Each row is a point on a landscape with many valleys, with its height.
A ball rolls from a point to whichever of its 5 nearest points has the largest drop for the distance, and stops where none of them is lower. Distance is the straight distance between rows; heights are no part of it.
K421 height 464: -3  -17  -40  10  2  33  -1  -19  29  10  7  -43  3  69  -36  27  23  13  4  -9  -14  29
K734 height 439: -28  -5  8  -6  26  -7  -17  -12  -70  12  7  55  18  -91  4  3  -18  18  16  -21  2  -37
K261 height 642: 2  -13  39  -24  30  2  0  -22  -84  -6  2  32  37  -100  34  -40  -14  22  -24  -40  28  -14
K979 height 203: 11  -5  -13  -10  -26  -49  -11  26  4  -53  42  39  -30  -4  41  7  23  4  22  53  -7  13
K71 height 631: -6  -8  16  -29  -20  -23  9  3  4  -1  -3  31  -9  -31  40  -10  2  -9  19  23  -2  4
K741 height 480: -22  -5  -7  -11  10  -33  -15  -5  -33  -3  11  55  -9  -49  18  8  -7  17  32  -3  -3  -19
K72 height 487: -33  20  -44  -12  31  -35  -22  -20  -5  62  31  34  -31  -22  -34  36  -37  20  56  -38  -45  -25
K318 height 532: 14  -8  -27  -6  4  28  11  4  65  6  2  -42  -3  69  -18  3  5  -5  -7  -1  -23  14
K964 height 529: -33  1  4  -29  31  -23  -14  -17  -54  39  -4  38  22  -76  1  -1  -35  -5  34  -27  -2  -30
K16 height 430: 43  20  61  -3  -23  22  41  23  80  -17  -13  -55  8  53  10  -47  1  -35  -60  29  1  29
K140 height 659: 15  -7  47  -21  -6  -11  26  10  64  30  -56  -2  -8  -20  36  -37  -23  -28  3  -5  -10  -16
K410 height 426: 48  -11  -23  -6  -35  -9  21  10  71  -29  18  -34  -7  54  24  -23  26  -7  -14  47  13  16
K290 height 267: 8  8  -19  38  -77  4  -7  -18  -6  -18  -35  -68  15  112  -71  66  30  -51  3  32  31  22
K157 height 98: 6  3  16  7  -23  -14  6  7  -80  -78  5  66  4  -66  75  -37  27  30  -54  64  35  -5
K117 height 493: 2  2  -9  -15  11  22  13  8  66  34  -11  -35  0  40  -33  2  -26  -8  5  -24  -40  6
K732 height 546: -6  11  27  -3  24  50  23  26  51  50  -18  -50  15  36  -40  -29  -35  -31  -23  -36  -27  1
K708 height 161: -23  -16  3  12  58  14  -25  -25  -90  29  22  39  45  -98  -6  2  -20  42  -21  -50  21  -46
K689 height 384: 7  5  -26  26  -7  40  -21  -11  -6  2  -14  -78  16  79  -74  51  10  -17  -6  -28  8  25
K699 height 507: -17  5  6  2  34  48  16  12  54  64  -17  -49  -2  40  -53  9  -23  -32  -15  -66  -32  -9
K650 height 388: -26  1  -26  -6  14  -29  -35  -7  -41  26  12  62  -14  -52  -11  19  -21  18  42  -21  -8  -27
K800 height 58: -20  -29  44  -40  24  -2  14  -22  -67  15  -6  21  30  -88  22  -26  -20  3  9  -45  31  -8
K588 height 654: -18  -22  62  -32  28  -24  17  -27  -27  52  -28  18  20  -77  18  -18  -20  -13  15  -29  30  -8
K21 height 431: 16  -5  -17  16  -18  33  4  -1  35  -3  2  -64  7  72  -45  -4  30  -24  -17  16  8  27
K711 height 361: -24  21  -33  0  1  -32  -27  0  -9  -4  31  36  -27  -9  1  24  -2  26  57  4  -31  1
K770 height 151: -11  21  -38  38  13  2  -42  2  -74  -24  23  70  -29  -57  3  22  7  48  -2  19  -8  -31
K420 height 473: -3  -12  -55  -2  15  22  -10  -22  28  32  9  -32  -9  63  -46  32  -2  27  16  -24  -18  19
K123 height 276: -22  0  -9  8  21  11  -23  -5  -86  -18  4  61  6  -85  5  -7  -11  36  -18  -20  6  -32
K190 height 504: 17  -18  43  -42  -18  -33  23  -5  15  -4  -27  29  9  -27  51  -31  -5  -18  12  19  15  6
K861 height 359: -14  -15  23  -4  -9  -15  -9  3  -71  -18  -1  44  9  -68  41  -6  -1  21  -13  17  16  -11
K755 height 729: -13  -21  35  -38  33  -32  18  -21  -19  56  -28  30  5  -55  12  4  -43  -11  35  -27  0  -25
K417 height 578: 8  -18  -70  8  1  -10  -13  -9  34  -2  49  -12  -7  52  1  31  23  29  31  -6  -9  30
K183 height 289: -9  -29  54  -26  -3  -13  10  -3  -63  -39  -17  32  29  -78  53  -36  4  12  -16  16  24  7
K225 height 652: -7  -17  50  -16  8  -20  27  -5  46  61  -56  12  2  -22  13  -23  -32  -24  14  -15  -4  -14
K102 height 381: 14  -23  -53  20  -33  14  10  -9  24  5  14  -51  2  81  -29  27  29  16  -5  13  12  21
K540 height 237: 8  -11  28  -34  -33  -39  20  5  -16  -41  -10  41  4  -56  60  -25  10  -18  12  46  26  8
K179 height 209: -11  13  -15  -8  -12  -47  -18  16  -25  -33  25  59  -33  -32  36  9  19  13  24  22  -6  -16
K846 height 284: -20  26  83  16  30  39  41  32  62  51  -27  -64  11  28  -25  -20  -57  -58  -43  -43  -18  3
K883 height 717: -1  -10  14  -30  4  -7  17  12  66  31  -25  -3  -20  6  20  -28  -12  -21  2  1  -19  10
K2 height 154: -6  -18  29  -15  -2  -12  11  -9  -77  -53  3  34  29  -67  74  -46  21  22  -47  7  30  -7
K22 height 491: 7  1  26  7  1  33  22  4  69  15  -32  -50  1  51  -16  -21  -16  -25  -20  2  -16  4
K470 height 195: 39  -17  -45  6  -38  3  9  -2  41  -23  15  -47  10  82  -1  7  49  4  -15  26  29  30
K293 height 369: 42  30  40  23  -33  17  20  20  50  -45  -9  -70  19  74  -41  -12  33  -47  -52  38  29  38
K285 height 459: -7  12  -15  5  40  50  -1  -5  41  57  -14  -53  1  46  -61  30  -27  -13  3  -57  -35  -6
K899 height 135: 16  15  -19  25  -23  -36  -33  32  -38  -59  38  63  -38  -21  39  1  32  30  15  52  6  -3
K42 height 525: -14  19  60  2  22  17  31  21  72  55  -48  -43  0  17  -22  -32  -40  -47  -18  -48  -21  -16
K555 height 358: 14  2  -25  23  -20  19  -16  -14  12  -8  -18  -81  19  89  -61  41  27  -20  -6  -2  5  18
K778 height 584: -10  -5  -13  -13  6  -26  -8  2  23  0  29  22  -18  8  7  8  -13  9  44  -3  -16  3
K214 height 323: -26  16  -18  24  54  29  -26  -22  -90  26  22  61  18  -107  -13  21  -18  54  -4  -36  4  -59
K795 height 68: 3  12  -76  32  -11  -34  -32  13  -19  -43  56  45  -35  32  25  13  30  27  39  28  -15  15
K854 height 187: -11  29  -50  43  -11  -29  -36  22  -55  -45  44  57  -41  -17  24  22  27  39  41  26  -22  -10
K978 height 409: 2  9  7  -2  12  56  4  9  37  -1  -20  -78  11  71  -69  24  -6  -34  -23  -29  -9  21
K14 height 142: 25  -17  -30  -2  -22  11  -3  -8  49  -15  16  -42  -2  62  6  0  24  -4  -11  15  6  30
K864 height 260: -17  18  -46  11  20  -36  -43  4  -49  -10  31  50  -34  -33  2  28  1  33  42  -7  -24  -27
K954 height 146: 13  6  13  -17  -41  -46  -5  9  -40  -76  13  58  -10  -33  68  -18  16  6  12  76  27  9
K76 height 399: 27  -25  -78  20  -39  -8  6  -12  33  -30  19  -36  11  80  -10  39  41  27  8  29  28  30
K622 height 470: 49  12  14  -11  -36  -3  43  8  86  -26  -4  -43  5  52  26  -44  25  -20  -43  43  7  23
K468 height 559: 33  2  22  -21  -33  -11  18  3  81  -12  -18  -12  -16  20  46  -34  17  -14  -21  29  3  11
K350 height 601: -17  -2  69  -10  25  -10  44  -9  58  84  -58  -11  -2  -22  -2  -22  -50  -39  2  -40  -4  -30
K810 height 297: -27  21  -29  18  36  -18  -47  -2  -62  14  27  61  -22  -70  -23  34  -21  27  37  -17  -24  -41
K589 height 476: -15  18  57  14  11  48  25  38  45  22  -16  -76  21  49  -50  -7  -31  -43  -35  -30  -16  21
K566 height 395: -5  17  -4  18  -4  38  -15  -12  -17  13  -30  -76  4  75  -104  55  -2  -32  -1  -20  -4  22
K215 height 565: -4  10  37  -6  6  11  29  12  62  43  -38  -17  -8  12  9  -14  -33  -28  -16  -12  -17  -11
K886 height 332: -8  -27  27  14  68  28  4  -30  -103  46  31  16  37  -92  28  -44  -21  41  -25  -64  27  -37
K92 height 412: 23  15  38  16  -13  41  24  25  57  -13  -12  -75  4  68  -33  -11  7  -46  -44  19  8  43
K704 height 486: -25  -8  -48  -28  18  8  -7  -12  35  50  7  -15  -6  25  -17  17  -27  24  42  -32  -37  -3
K820 height 653: 6  -17  -84  20  -25  -12  -6  -14  20  -29  48  -25  -6  66  4  35  29  42  18  13  -1  24
K670 height 704: -2  -11  9  -26  9  -14  7  -12  46  43  -16  11  -10  1  13  -14  -30  -17  15  -9  -29  -13
K277 height 547: 9  0  26  -42  -34  -31  9  7  32  -16  -5  24  -11  5  52  -24  14  -10  5  36  -6  9
K302 height 545: 28  -7  -24  6  -22  -23  2  12  41  -36  40  3  -14  41  32  -6  17  14  26  31  9  22
K803 height 402: 13  6  19  18  -25  38  0  -2  29  -15  -13  -82  7  75  -72  25  11  -44  -15  9  6  39
K914 height 160: -14  4  -33  30  9  15  -25  3  -83  -24  8  75  9  -73  29  -1  12  41  -28  -2  17  -36
K907 height 271: -22  17  -18  22  53  18  -25  -5  -100  1  10  61  15  -105  13  -4  -3  58  -21  -14  14  -49
K889 height 321: 35  1  -8  35  -71  10  2  -12  4  -46  -23  -74  8  94  -56  18  46  -29  -26  39  44  30
K50 height 124: 12  22  -37  27  -2  9  -23  12  -79  -68  9  76  -25  -61  37  0  37  43  -16  42  15  -25
K668 height 822: -18  -21  40  -34  18  -22  -3  -17  -50  21  -15  36  9  -69  25  -14  -23  -11  15  -13  17  -9
K347 height 336: 16  -10  26  -17  -33  -51  19  8  20  -45  14  28  -16  -19  51  -28  15  -12  12  49  18  13
K274 height 427: -14  18  3  10  51  61  -10  -8  4  45  -24  -70  19  60  -114  41  -24  -36  10  -77  -32  25
K54 height 120: 4  22  1  23  -32  -15  -18  22  -57  -78  13  72  -21  -57  55  3  49  34  -21  57  3  -14

Where does a ball stop that starts at each point below?
K778 => K157
K704 => K14
K123 => K157
K190 => K157
K699 => K555
K117 => K555
K225 => K290
K277 => K157

Write out the way that a ball takes from each point below.
K907 => K914, K50, K157
K741 => K179, K899, K54, K157
K16 => K293, K889, K290
K140 => K190, K540, K954, K54, K157
K71 => K540, K954, K54, K157
K670 => K215, K22, K92, K293, K889, K290
